Points on a hilly landscape, in no order, each with its height.
From any point a ball takes the steepest step (drop divided by distance) to one of its 4 nearest points. It stops when none of these is lower. Distance is the straight distance between rows; heights are no part of it.
j486: [ 20 -23  25 -15  -4  31  47  -3 -20  37   1  10 -25  71 -32 -10  21   7
 -11   5 -31  27  44 -47  -5  -2 -33   2  -8  43  42 -20   6 -14  10  -8
 -24  -8]  h=261
j115: [ 10   9  -6  34  -5  30 -34 -21 -21  28  40  13  21  47 -36   9  -8  38
  24  -5 -23  18  27 -16 -22  27  15  24 -14  -8  32   9   8  -2  -8  -9
  32  24]  h=520
j962: [ -5  -3 -21  13  -4   0  -8   9   4 -18  24 -28  37 -42  -8  13 -58 -19
  12  18  18  -7 -26  29  40  10  17  -1  -3 -29 -21  32   4  37  -7  -9
 -13  13]  h=349
j900: [  5 -27  14 -27  12  -5  18  12  24  19 -38  11 -31  23  17   3  33 -23
 -29   0 -22  -6  13 -16 -25 -14  10 -25 -17  38   7   4 -26 -17  -2  13
 -23   7]  h=156
j329: [ 23   6  -9  19 -28   5 -22  -5 -10  16   4  25   0  16 -15 -13 -13  29
  11  -8  14  17   7 -22  15   0 -11   9  22  -1  20   4  13 -21  -5 -43
  17  11]  h=429
j944: [ 17 -15  20  13  -1  32 -18 -34 -20  43  34  15  17  50 -25   3  17  39
  12  -1 -47  13  50 -11  -5  36  17   9 -18   4  32  -1  16   0  -9   7
  37  25]  h=764
j714: [ -9  10 -14  17  18   3 -17  29 -10 -20  35 -33  21   3 -16 -25 -25  -4
   2   7 -11 -27   2  -4  48  30 -22  24 -16 -19 -34  -7 -12  60  -9  18
  10 -49]  h=306
j602: [ -6 -21  11 -26  -2  -6  15   8  35   9 -30   0 -13 -13  18  -3  34 -18
  -8  -7  -7 -14  -2  15 -21   5  16 -12  -8  20   3  -5 -10 -12  -7  33
 -10  -9]  h=291
j12: [ -4  11  11  -9   5  14 -15 -39  -4   0  16  -5   2  19 -18 -10  32   8
  -1  -5 -25  11  10   9  11  26  -3   0 -10  -5   8   8  11  24   0  20
  19 -23]  h=452
j138: [ -2  24 -16   7  14 -10 -14  18  -7 -37  27 -27  21 -10  -1 -13 -21  -6
   2   3 -11 -18  -2   7  49   2  -7  11  -6  -1 -36   1  -5  42 -11  28
 -19 -38]  h=351
j873: [  0  10 -10  25   6   0 -11  43  -2 -34  36 -37  36 -17  -1 -24 -21  -6
  -5   3   3 -37 -11  16  64  24 -10  10  -6  -4 -41   7 -13  52  -6  22
   4 -31]  h=137
j509: [  6 -14  21 -32  -2   7  17   6  24  19 -15   1 -16  16  16  -8  33  -2
 -26  -7 -19  -3  13   1  -9   9   7 -14 -15  36  20  14 -17  -9  -6  18
 -20 -12]  h=225
j193: [  5  20 -41  13 -17  23 -14   9 -15  -5  21   6  16 -16 -11  18 -57  14
   5  14   5  17 -13   0  32   3 -17  19  -1 -33   4  12   9   8  -8 -42
   6  22]  h=280
j286: [  0 -29  18 -38  23   3  20  21  20  11 -36  -1 -20  10  31   2  46 -21
 -16 -15 -25 -11   2 -14 -17  -1  -1 -26 -15  48   3   2 -19 -11  -7  25
 -26 -15]  h=179
j256: [ 18 -13  -4   8 -13 -28  38   7 -10  -1 -11  15 -24  12  18   0   8  -9
  14  -1  44  -9   1 -16 -53 -36  13 -39  23 -10  -5 -10  -9 -31   9 -13
  -5  39]  h=141
j127: [ -6   9  -3  -7  -1 -10 -22  -2  -7 -30   7 -26   5 -22   8  -4 -19  -2
  19  -4  -6   3 -10   9  30  -3   6   4   2   2 -16  14  11  10   7  10
  -7 -28]  h=331
j459: [ -8  -5  -8  14   2  -4   2   6  -1 -22   5 -10   8 -49  27  10 -40  -6
   6  14  22   1 -21  23   5 -25   4   4   9  -9 -10  18   9  -6  20 -21
 -15  16]  h=125
j11: [ 40  -8  10  15 -32   1  -1 -20   3  39  14  24  -2  44 -20 -19   5  26
  -3   6   2  15  25 -30   3   4 -11  10  22   8  28   0  -3 -18  -1 -15
   3  21]  h=762
j544: [-38  -3  13   5  21 -18  25   8  16 -20 -22 -36 -15 -87  24  15 -17 -18
  -9  -5  15 -16 -37  30 -16  -7  -2  -2  -1  -5 -18 -31   9 -12  17  15
  -1   0]  h=180
j317: [ 18 -19  22 -20   7   2  38  -1  -4  21 -36  14 -28  58   8  -7  31  -4
 -35   0 -20  15  25 -41  -9 -17 -27 -15  -6  40  29  -8 -11 -24   2  -8
 -34   4]  h=173
j945: [ 15 -23  21 -14 -10  25  19 -20  10  24 -10   8 -20  34  -3 -12  21   8
 -18 -10 -23   6  13 -12   8  21  -7   3   2  23  32   6   7  -6   7   4
   1 -11]  h=442
j444: [ -9  10  15 -18  48   0 -13  11  18 -21 -12  -1  20  -8  -9 -19  46 -12
 -14  -4 -28  -8  19  27  21  19 -22   4 -27  32 -22  -5 -10  24  -5  22
  -3 -39]  h=459
j923: [ -8   3 -17   8  -5   8  -9   3 -27 -27  11 -33  23 -19   5   4 -45 -20
  -3  18   1  -1 -23  12  46  -1   9   9  -3 -11 -16  18  -2  24 -10 -15
  -3   0]  h=337
j987: [-10   1  -1  11 -17 -28  39  17 -11  -5 -14   4 -18 -30  20  -4   9   1
  -3  -3  44 -29 -27  -4 -50 -31   0 -14  14 -11 -14 -14  13 -14  15  -3
   3  32]  h=128
j774: [ -8  13   6  -9  -3  -1 -21 -14   2 -27   8 -13  -1   0   1 -15  15   4
   8  -6 -13  14   5  -2  28  10   8   9   8  -1  -3   2  10  16  -5  17
  -2 -34]  h=453
j396: [ -3  18  -9   9  -1  12 -28  -9 -20 -13  11 -18   2  -5   1  -6 -18   5
  15  -1 -15  11 -11  -6  28   8   3  19   3 -16   9  10  13  14   0  -1
   9 -31]  h=300
j30: [-25  25   1   4  40  -1 -31  -9  -6 -12  20   2  16  28 -39 -21  14   4
   1   6 -28   3  14  11  33  17 -27  17 -20   0  -5 -14   6  46  -6  22
  17 -28]  h=263
j247: [ -5  21 -26  17   5  28 -25  -9 -32 -13  33 -17  20  20 -24  -4 -27  12
  21  -4 -10   3   0  -9  31  25  -6  20  -6 -27  -6  -5  -1  53  -6   7
  19 -27]  h=372
j229: [-12  -6  -8   4   3 -12   2   6  -6 -31   1 -34  14 -54  21   3 -32 -21
  -1   3   8  -6 -33  18  11 -12  16  -4   3  -4 -17  21   8   7  13   3
 -14  -9]  h=188
j414: [ 12  -6  12 -25   5 -34  20  -6  14  10 -22  27 -33  29  21  11  26 -11
 -24  11   4  -3  21 -30 -35 -30  -4 -35  13  17   6 -16 -23 -26  10  10
 -22  35]  h=142
j977: [  0 -21  15 -21  -6  -9  15   4  25  20 -29  21 -33  22  11  -3  22  -5
 -34   5 -11  -8  17 -18 -25 -18  -8 -11  -2  20   7   0 -18 -30  -9   9
 -22  11]  h=136
j333: [ 31 -20  23  -7 -26  18  28 -18  10  33   6  14 -13  46 -15  -7  19   9
 -27  16 -27  19  31 -38   7   6 -23  -7   1  35  23  -3 -15 -14   2  -8
 -10   9]  h=384
j255: [ 16  -9 -18   3 -18 -13  56  -5  -4   0  -4   4   6 -14  20  14 -13  15
  19   5  47  10  -5  -7 -43 -22  16 -29  42 -11  -5   6   8 -10 -17 -43
   6  61]  h=133
j66: [-26  -3   5  10  -4 -32  32  10   1  -4 -16  23 -24 -34  15  -1  17  -2
   3 -10  38 -25 -13   4 -35 -34   8 -10   1  -2 -10 -19  -2 -27  17  -4
  -5  14]  h=131
j850: [ 23  -5   3  -6 -14 -25  24  -7   9  18 -16  25 -24  25   9   4  17  -9
  -3   3  26  -3  14 -33 -32 -40   7 -28  27   7  -1 -10 -14 -21  11   5
 -13  33]  h=147
j542: [  9  21 -43  21 -20  27 -19   6 -31  15  25   7  12   3 -30  17 -46  22
   2  -2  -2  29  -4 -14  21   6 -16  26  -9 -18  12   9  14   1  -8 -39
  21  16]  h=309
j547: [  9 -15  29 -28   4  28   7  -5   4  16   0   2   1  37  -1 -15  40   0
 -21  -9 -26   3  13   4   5  39 -13  -6 -25  22  20   0  12  26  -2   0
   1 -25]  h=380
j308: [  7  17 -28  24 -14  34 -26  -2 -39  22  25   4  11  22 -20  14 -29  31
  17   0  -4  30   0 -12  11  14  -8  23  -2 -20  20  -2  12  -2 -13 -24
  33   5]  h=371
j569: [ 11 -32  27 -27   6  18  24   8  20  16 -19   8 -20  38   6 -15  36   2
 -17  -8 -22   1  18  -9  -7   8  -6 -20 -19  37  25   6  -8  -4  -9  14
 -26 -18]  h=277
j986: [ 39 -12 -10  14 -22 -11  20  -9   4  12  -9  14  -2   5  -2   6 -24  18
  24  -8  43  22   6 -17 -23  -7  -9 -20  42 -12  14  23  17 -10 -14 -54
  16  47]  h=97
j784: [  1  15 -36  14  -6  38 -16  -1 -34  -1   9 -20  19  -2  -7   2 -36   7
   8   9  -9  18 -20  -6  30  12   7  20   7 -25  10   7  -1  10 -11 -20
  14 -10]  h=339
j624: [-27  -6  12   8  -2 -27  15   5   1  -6 -29  -8 -17 -61  26   4  -4 -16
  -3 -10  22 -23  -8  24 -28 -23  11   2  -2   0 -11  -9   0 -19   8   5
  -7   0]  h=127
j359: [-13  29 -16   3  18   9 -18 -14 -23 -20  34 -14  17  23 -19 -13   4   5
  16 -10 -16  -6  -4  -1  27  14 -18  15 -10  -6  -3  -8   4  44  -4  20
  12 -26]  h=356
j683: [ -6  -6  22 -44  29  -8  -5  20  25  -2 -33  -8  20 -18  14   4  40 -27
 -11 -17   3 -20   0  37 -20   4   3 -11 -22  38 -15  -9 -17  -3   1  29
  -6 -28]  h=505
j289: [ 17  -1  -7  16 -22  -4 -12   5  -1  -1 -10  22   4 -18   5  -5 -17  18
   7   6  24  16  -4  -3   3 -21  -5   2  23 -21   0  15  12 -17   9 -45
   5  19]  h=155
j23: [ -9  -7   2  17   9  -6  -8  15  -1 -22   7 -33  27 -59  21  10 -42 -26
   3  17  15  -7 -38  32  11  -5  14   4  -1 -14 -22  22  -7  19   6   9
 -22   6]  h=247
j990: [ -7  18  -1  -1  -3  10 -27 -23 -12 -19  27  -6  13  21 -17  -8  12   4
  14  -4 -16  17   2   1  16  27   3  17   4 -12   4  10  10  20 -10  11
  10 -27]  h=414
j179: [-15  14 -12  13  25   5 -26 -22 -38   0  44  -7  23  38 -42  -6  -1   8
   8   6 -33  -2  29  -2  12  21 -20  21 -30 -13   6 -11  -4  42   7  34
  25  -8]  h=342
j724: [  2   3  12  10  -6  24 -27 -30 -12   3  28   1   4  30 -20   1  17  22
  16   6 -27  15  15  -8  -3  27   7  12 -11 -12  20   1  15   8  -6   2
  28  -5]  h=582
j891: [-46   1   7   0   9 -22  32   8  26  -5 -26  -4 -36 -44  11   8   6 -22
 -11  -8  25 -30 -11  20 -39 -13  12 -10  -1  -3 -15 -40   4 -29  -2  10
 -10   0]  h=145
j562: [-37  -5   1   0   8 -21  37  15  23  -6 -43 -12 -38 -65   2  17  11 -33
   2 -18  17 -28 -25  20 -21  -3   6  -6  -3 -14 -22 -55  10 -36  14  22
  -4 -15]  h=166
j616: [  3  12  -3  10 -12   7 -16  -3 -10 -12   0  -8   2 -24  11  -7 -24   4
  11   3  -1  16 -11  -1  16  -2  20   9  12  -4  -6  25  19  -6  -1 -14
  -6 -26]  h=214
j150: [-27 -13  10 -34  14 -22  11  15  30  20 -42   5 -31 -20   7  17  37 -28
 -11   2  -1 -19 -12  14 -38 -17  18 -13 -13  11 -16 -23 -21 -33   4  34
  -8  -1]  h=92
j338: [ 45  -2   3   4 -31  -4   6 -10   2  20  -2  28 -13  25  -6 -14  -1  19
  10  -3  24  12   6 -39  -4 -16  -5 -15  42   0  16   0  -3 -16  -5 -27
  14  25]  h=347
j632: [-11  25  -9   9  23  -2 -30   5   4 -25  27 -13  15  12 -21 -12   1  -3
  13   3 -18  -1   7  14  46  15 -20  18  -7  -5 -24  -6   4  45 -12  21
  -4 -42]  h=302
j942: [ 14 -35  28  -5   5  27  41  -3  -6  37  -9   6 -30  60  -8  -9  27   0
 -12  -2 -41  20  21 -34   2  10 -23  -3 -16  41  45  -8 -12  -3   5  -1
 -24  -6]  h=217
j655: [  4   4 -22  26  16  29 -32 -34 -36  36  36  -2  40  64 -33   6  -7  29
  32   5 -38   2  42   0 -12  23  11   6 -33 -13  25   4  -6  13   5  21
  47  19]  h=370
j938: [ -2  14  14 -18  28  -5 -17  13  20 -18   0   6  15  -3  -9 -15  35 -14
  -7  -9 -22  -6   4  26  19  14 -14   0 -18  18 -17   2   7  32  -1  18
  -2 -47]  h=512
j654: [ -3 -18  10 -42  38 -10   2  30  28 -15 -43  -5  18 -14  13   3  59 -38
 -17 -11  -6 -19  -2  29 -14   6   1  -9 -37  51 -24 -33 -31 -16  14  29
   1 -43]  h=443
j894: [-33   2  16  -8   6 -31  34  20  13  15 -27  20 -53 -11   8  17  27 -24
 -10 -16  33 -14 -25  -2 -45  -8   3 -27   3   1 -16 -53  -4 -42   0  13
  -9  28]  h=130
j227: [-14   2   8   5 -11 -20  -5   2   3 -16 -20  -1 -10 -33  23 -11  -6   6
  -3  -1  10   1  -3   7 -15 -13  14   5   9  -5  -1   4   2 -12  11  -2
  -4 -10]  h=61
j757: [-11   1   4   5   1  -3  -6  -1 -10 -21  -9 -16   4 -44  24  -4 -27   3
   2   4   4   2  -9  18   7 -20  20  -4   1  -8  -6  20   2 -10   6  -9
  -4  -7]  h=135
j13: [ 22 -10  -6   2  -5 -28  53   3 -13  -6   2  -1 -23  11  23  12  -3 -12
   8  11  42  12  -8 -24 -70 -30  22 -39  40 -15   5 -16 -12 -42 -17 -33
  -1  64]  h=152
j735: [  0 -28  14 -39  40   7   2  40  11  -2 -34  -8  14  13  21  -5  66 -22
  -2 -13 -17 -24   1   0 -13  12   0 -21 -40  52   0 -20 -41 -18  12  39
 -12 -41]  h=504
j292: [ 18  -8  12  -3 -18 -20   8  -4  19  14 -12  28 -14   7  10 -15  17   6
 -19   7  15 -13  10 -19  -8 -20   4 -10  19  -2   5   2 -18 -24  10  -2
 -13   9]  h=154
j558: [ 12 -22  20  -6 -14  39  15 -15  -7  44  22   2  -1  48 -24  -7  24  32
  -2   8 -44  12  39 -16   2  27 -10  16  -9  20  41  -5  17   2  -8  -6
  21  20]  h=829
j90: [ -9 -27  11 -19  13 -22  16  14  27  20 -34  15 -36  -4  11  16  23 -25
 -20   2   0 -17   1   1 -36 -13  11 -18  -4  15  -4 -13 -22 -33  -8  25
 -22   9]  h=113
j7: [  7  26 -36  13 -21  12 -18   1   6   7  28  16   9 -11 -10  37 -67  -3
  18  23  31   6 -17  12  31  -3  -4  12  18 -39 -13  23  14  10  -6 -49
  -3  41]  h=257
j380: [-23  24   5   1  44  -5 -22   9   5 -27  20  -9   6  11 -31 -19  22  -5
  -6   2 -37  -4  18  21  37  30 -33  22 -24   6 -25 -12 -10  35  -9  20
  -1 -31]  h=139
j682: [ -1 -24  17 -38  19   0   8  10  21  -1 -35   0  -5   9  15   3  47 -16
 -19 -16 -10 -12  -4  -4 -19   2  11 -21 -22  45  -1   9 -26 -13  -6  27
 -10 -17]  h=219
j719: [-26 -20   0 -44  26 -17  15  14  38   6 -55  -5  -2 -38  16  25  43 -32
  -6 -20   5 -22 -25  21 -25   4  18  -8 -14  11 -16 -34 -18 -28   3  46
   6 -22]  h=207
j861: [-13 -25   3 -43  35 -13   1  29  29  -7 -53  -8  14 -22   2  13  57 -28
 -13 -14  -1 -28 -10  25 -17  -3   5 -10 -31  41 -21 -38 -20 -18   4  46
  -2 -27]  h=355
j354: [ -3  -7 -16  17   8  -2 -11  19  -9 -27  22 -37  37 -39   6  -4 -33 -23
   0   6  14 -31 -33  31  44  -4  12   6   1 -12 -44  21 -10  43  -3  24
 -16  -6]  h=340
j597: [  0 -19  21 -39  45  -5   2  33  27 -11 -27  -9  17   5  15 -11  56 -19
 -19 -11 -16 -25  13  14   0  17  -1 -15 -27  43  -7 -23 -27 -12   6  17
  -3 -42]  h=463
j53: [ 23   0  11  17 -18  24 -32 -16 -12  36  33  20   1  49 -32  -8   5  38
   8   3 -12  15  19 -28  -4  18  -3  18  13  -2  34 -10   3  -9  -5 -22
  23  29]  h=887
j35: [-10  11  -9  12  -8 -11  -7   7  13 -21  17  10  23 -28  16  27 -41   3
   9  10  41   9 -33  17  -1 -24  -9   3  16 -28  -6  19  21   1  16 -50
  -6  48]  h=262
j207: [-12   5 -18  13  -8   7 -18   5   4  -1  31  -1  22 -37  -6  19 -72 -18
   6  25  27 -10 -29  22  39   6  13  16   8 -51 -17  33  -5  25 -12 -34
 -13  20]  h=330
j847: [ 20  -7  21 -13 -28   0  16  -8  14  24 -11  23 -10  39  -8 -17  13  12
 -18  16  -1   5  24 -38  -7 -10  -5   0  17  15  12  -3  -8 -21   6   2
  -5  17]  h=332
j791: [  2 -25  14 -21  10  -1  27  13  16  20 -28   7 -35  30  12   0  26  -7
 -30   8 -20   0  26 -37 -15 -20 -10 -18 -14  34  25  -3 -15 -26   2   5
 -39   7]  h=153
j993: [  2   4  18 -22  -4   3  -2 -13  23   6 -18   3  -9 -16  10 -12  25  -5
  -5  -3  -7  -3   2  18 -10  -6  18   1  -5   2   4  17   2  -8   3  14
  -7 -20]  h=326
j613: [ 33  16 -36  20 -26   5  -4 -17   3   4   8  23   6  13  -9  18 -39  32
  19 -10  29  31  -2  -5   7 -14 -15  -1  28 -16   6  31  29   3 -21 -60
  14  50]  h=143
j405: [ 20  -1 -17   9 -28  -7  15 -12   9  -4  -2  14  13  -6   7  18 -29  11
  18   3  46  17  -2   7 -23 -20 -12 -19  43 -26   0  34  27  -8  -8 -61
   0  57]  h=126
j436: [  5  11 -20  14 -10  20 -29  -3 -19  -9  12   8  17  -2  -5  -7 -30  16
   6   5   0  25 -12  -2  29   9   3  24   8 -22   2  13  11   3  -7 -25
  11  -7]  h=289
j762: [ -5   1  17 -30  12   3  -5  -8  25 -15 -20  -4  -6   0   8  -9  27  -6
  -2 -10 -16  -3   6  26  -3   7   6   5 -12  18  -9   5   5  11  -1  22
  -6 -29]  h=107
j703: [-22  -3  -2  18   4  -8 -10   4   3 -20  16 -22  25 -53   6  25 -56 -28
   6  26  33 -12 -43  33  16   2  20  13   8 -16 -21  31  -9  20   8 -12
 -24  21]  h=282
j857: [ -5   9 -26  36   1  39 -31 -24 -53  26  44   5  15  39 -24  17 -23  29
  31 -11 -25  21  24 -13 -14  26   8  23 -10 -30  27   6   2  -2 -26  -1
  31   8]  h=423
j235: [  5  11 -24   9 -17  -5 -13   9  12 -11   3  21  12 -16  14  29 -46  15
  20   7  33  10 -26   6  10  -8 -14   5  16 -20  -3  29  22  -1   0 -58
  -5  38]  h=248
j176: [ 23  -7   0  16 -27  -1 -13 -10  -6   6  -2  27  -4   2   9 -16  -7  24
  -8  -3  11  13   7 -19  11   3   8   7  21 -12  15  10   0 -19  -2 -20
   0  -2]  h=316
j537: [ -4  16  10  -6  27 -25 -20  11  21 -23 -16 -19  10 -36   7   7   3 -15
  14  -7   1 -15  -6  20  16  -5  -7   0  -7  18 -32  -9 -10  25   9  36
 -19 -35]  h=635
j290: [ -8  -8   2  18  -4 -23   6   9   1 -13  -9   5   0 -51  22  -2 -21   8
  -7  -2  27  -5 -20  12 -22 -30   4  -2   9 -13  -3   2  13 -14  22 -19
  -7  16]  h=108
j479: [ 14   4  13  -1 -19  11  -4 -16  12  10   3   5  -2  14  -7 -18  14  30
  -9   5 -12  16   4  -5   7   3   4   9  16   3  12   7  14  -6  -2  -3
   5 -16]  h=572
j275: [  8  -1   2 -10  -7 -39  22   2   7  12 -18  21 -31  13  10   7   9  -8
  -8  10  23 -14   6 -25 -44 -36   9 -36  18  -5 -12 -22  -1 -28  12  10
  -9  41]  h=138
j49: [  6  16 -29   6  -7  14 -16   9 -28 -20  27 -36  27 -11  -3  -8 -30 -10
   8   5  -5  -5 -21   4  50  14   5  11   3 -15 -18  15  -1  28 -21  11
   4 -13]  h=395
j533: [ -2  -6  13  -1 -15 -21   5   4  11  -2 -18  21 -23 -13  18 -14   7  -2
  -3   2  24 -11   5  -5 -35 -19   3  -9  10 -11  -6  -5 -17 -25   9   2
  -3   4]  h=117
j641: [  9   4  20  -6  -1  26   1 -29  -8  20  10   1   3  45 -13  -8  32   7
  -7  -4 -34  17  22  -5  10  36  -1   5 -18   4  28   0  16  14   7   7
  22   2]  h=594
j111: [ 46  -9  -5  16 -25   3  10 -16   0   3   2  29   2   8   7  -1 -12  24
  28 -13  31  25   6 -25 -13 -17   3 -18  44 -16   8  14  21 -10 -12 -43
  17  41]  h=146
j525: [  3 -11  23 -30  25  14   7   7  18   3 -13   1  12  10   5 -19  51 -11
 -11 -19 -24  -7  12  19  13  23 -12 -18 -23  35   3   3 -11   9  -3  17
  -3 -37]  h=354
j988: [ 31 -13  19 -23 -13   5  28  -6   8  26 -15  15 -22  48 -10  -4  20  -4
 -26  15 -19  15  27 -43  -6 -15 -25  -7   3  33  24  -6  -8 -18   2  -8
 -13   9]  h=227
j843: [-14  15 -18  21  20  31 -32 -27 -43   4  40  -2  30  43 -32  11   0  17
  26  -1 -24  11  27  -2  -7  29   3  19 -29 -28  14  -1   4  28  -4  31
  41  -2]  h=350
j413: [ -1  -8  21 -32   9  13   4 -15  25  11 -16   8  -1  19   9 -17  36   0
 -18 -12 -18   6  17  14   3  20  -4 -12 -11  22   9  18   0  11   2  18
   0 -25]  h=140
j438: [ 20 -15  -1  -1 -16 -28  47  -9 -13  -2  -2  13 -24  24  17  19  -9  -3
  20  10  39  13   9 -36 -48 -27  22 -53  47  -5   7   2  -5 -40  -8 -20
  -4  51]  h=159
j137: [-11  18 -11   9  12  10 -26 -23 -30  -2  40 -14  19  35 -34   1   4   5
  18   0 -24   9  14  -3  18  23  -9  18 -14 -17   6  -2  12  31   3  26
  25 -18]  h=352
j208: [ 30  18 -38  34 -27  11 -25  -8 -17   9  24  24   8  15 -23   7 -34  38
   7  -8  13  29  -8 -15   0   1 -12  18   8 -16  11   7  18  -1 -12 -48
  21  38]  h=224
j748: [-28   7   9  19  -1 -28  17  17  -5 -19  -5 -17   2 -60  25  13 -23  -6
 -16   6  37 -15 -38  24 -22 -29  -5   2  -2  -7  -9  -4   7  -6  31 -16
 -12  30]  h=119
j956: [ -4  18  -9   9  10  11 -25 -10 -16 -19  23 -27   0   8  -9  -8 -10  -5
  15  -7  -9   5  -7  -1  31   6   3   7  -3 -14  -4   8  10  29  -3  13
   6 -38]  h=353
j368: [-23  -3   3 -23  21 -39   9  -1   9 -11 -34 -19  -3 -56  20  12   0 -21
   2 -15   3 -17 -14  26 -21  -8  16   4  -4   2 -23 -31   5  -6  10  30
 -12 -26]  h=357
j910: [ -7  16   0  -6  10 -19 -19   9  -8 -42   4 -26  23 -26  19  -7 -12 -15
  12 -14 -12 -17  -6  17  31  -2   2  -2   3  11 -30   4  10  31   6  25
 -14 -47]  h=464
j922: [-18  -3   7 -10   2 -23  11   4  22  15 -35  10 -24 -31  15  10  12 -15
 -11  -7  10 -20  -2  12 -36 -20  19  -1   0   3  -6 -11 -14 -30  13  21
 -12  -9]  h=120
j501: [-14   8   6  -5  10 -23  -2  -5   9 -20 -16 -21   1 -62  26   7   1 -15
  12 -20   5 -12 -12  24   2 -14  14   2   0   5 -15  -5   3  -1  17  18
 -20 -32]  h=409
j64: [ -7   4 -15   9  -2   7 -15   6 -11 -17   6  -2  11 -14   4   8 -44   8
   4  16   1  15 -25  16  27 -10   3  11   4 -15  -4  25   7  -3   4 -33
  -6   1]  h=275
j350: [ -1 -13  21 -15 -12  -5   9  -7  35  14 -24  10 -22   5  13  -8  16 -13
 -20   3 -10  -9  10  -2 -12 -10   9  -6   9  12   4   9 -21 -25   5  11
 -18 -10]  h=192
j330: [  0   8 -37  11 -11  23  -8  12 -16 -14  18 -21  23 -19   0   4 -54  -7
   5  28  -4   7 -16   5  41  12   3  14   8 -26  -8  35   1  27 -14 -19
   7   0]  h=344
j370: [ -3   6 -24   2   1   6 -13  22 -14 -35  20 -40  36 -21   2 -10 -38 -26
  10  12  10 -23 -26   6  53   5  10   4   5 -13 -35  18   1  38 -10   2
   2 -13]  h=420
j473: [-49   9   1  16  -6 -20  34  24  16 -16 -20  -8 -24 -66  21   6  -4  -9
 -18   0  40 -29 -33  15 -35 -14  -1   1   3  -6  -9 -41   7 -23  21  -1
   2  12]  h=134
j557: [ 13  32 -46   8 -22  17 -20 -11  -3  12  16  22  17   0 -15  38 -61  18
  21  -1  21  11  -4   4  25 -11 -19   3  13 -30   7  19  24  16  -9 -62
   7  45]  h=199
j587: [  7  19   6  23 -18  21 -25 -16 -10  13  23   6  -3  23 -19 -12  -7  29
  14   4 -19  28   4 -10   8  23   3  23  11  -8  29  -1   7   0  -4 -11
  11  -5]  h=683
j78: [ 13   1   4   8 -22  -2 -20 -11   3   3  -7  13 -10  -7   3  -9   0  26
   1   9  -3  11   4  -7   6  -4  13  11   8 -14  11  10   2  -8  -2  -8
  -4 -13]  h=428
j827: [ -6  -4   5   4   1 -41  39   1  -6   8 -14  10 -51  12   6  13  17 -29
  -6  -5  35 -16 -14 -26 -54 -17   6 -34  15  -3 -19 -40   3 -40   6  13
  -6  51]  h=132
j996: [ -6  13   7   5  27  14 -20 -20 -24   6  29   1  16  37 -32 -10  34  -3
  -8   1 -39   7  23  11  10  38 -24   7 -34  -4   6  -4   4  45  -3  25
  34 -16]  h=317
j75: [-10  20 -19  19   5  28 -24 -12 -40  -4  37  -7  23  29 -30   3 -19   9
  21  -9 -14  14  12  -8  10  17  -2  25 -13 -22  19  -6  10  25  -9  19
  25 -11]  h=359
j147: [-23  10   1  12  -6 -25  40  26   7  -7 -20   0 -47 -25  11  14  22 -17
 -15 -13  39 -31 -33  -3 -55 -28   4 -28   5 -10 -25 -43   3 -36   7   5
   3  29]  h=129
j3: [  2  -7   2  16 -21 -19  16  12  -6 -10 -12  18  -3 -24  23  -3   1  13
   6  -6  38  -2  -3   4 -22 -30  10  -7  14 -11  -1   5   3 -17  16 -25
   1  28]  h=118
j14: [-29  10 -13  14  40  -3  -9   9   4 -19  32 -33   0  12 -43 -27  -1  10
  -1  10 -36 -11  18  24  38  27 -26  31 -39  -9 -28 -16 -11  56 -11  32
   0 -41]  h=276
j353: [ 15   3 -21  20 -28  13 -20  11 -18 -10   4  17   9  -4  -5   1 -28  21
   9   2   7  25 -19 -10  15  -5  -6   9   8 -18  16  20  11 -12   0 -46
  16   6]  h=220
j545: [-25  -9   6  12   7 -18   3  -3  -3 -26  -8 -29  11 -68  31  11 -36 -10
   6  -4   8 -12 -22  32   0 -21  10  -1   1  -2 -17  -7   8   6   9  22
  -8 -10]  h=267
j406: [ 13  -4  23  -6 -27   8  -4 -23  16  26   7  21 -11  31 -15 -13  21  18
 -15   5 -22  19  21 -12  15  23   4  13  15   4  29   7  -4  -2  -2  -3
  -1  -1]  h=718
j521: [  4  23 -15  24  -6  33 -28 -11 -43  21  36  -1  15  26 -35  13 -20  27
  24  -2 -17  16  10 -12  -5  19   0  31  -2 -23  24   2   5  -7  -7  -6
  36   0]  h=398
j113: [ 16 -14  25 -10 -20  -3  17 -11  25  28 -12  20 -22  16   5  -9  19  -2
 -28   9 -12  -1  25 -18 -18 -17   7  -6  -1  16   8   7 -21 -22   4   5
 -17  12]  h=193

Where does a ball stop that starts at each point below?
j75 | j380
j962 | j227
j655 | j380
j353 | j227
j275 | j227
j479 | j227
j308 | j986
j137 | j380
j207 | j986

Call two points neighbours if one is among the 4 nearest of the other. Go from one point of each pair to the other, from neighbour to neighbour, staying as low as possible. Name the highest point that can't be avoided.
j986, j380 | j354
j977, j986 | j13
j150, j762 | j509
j380, j873 | j714
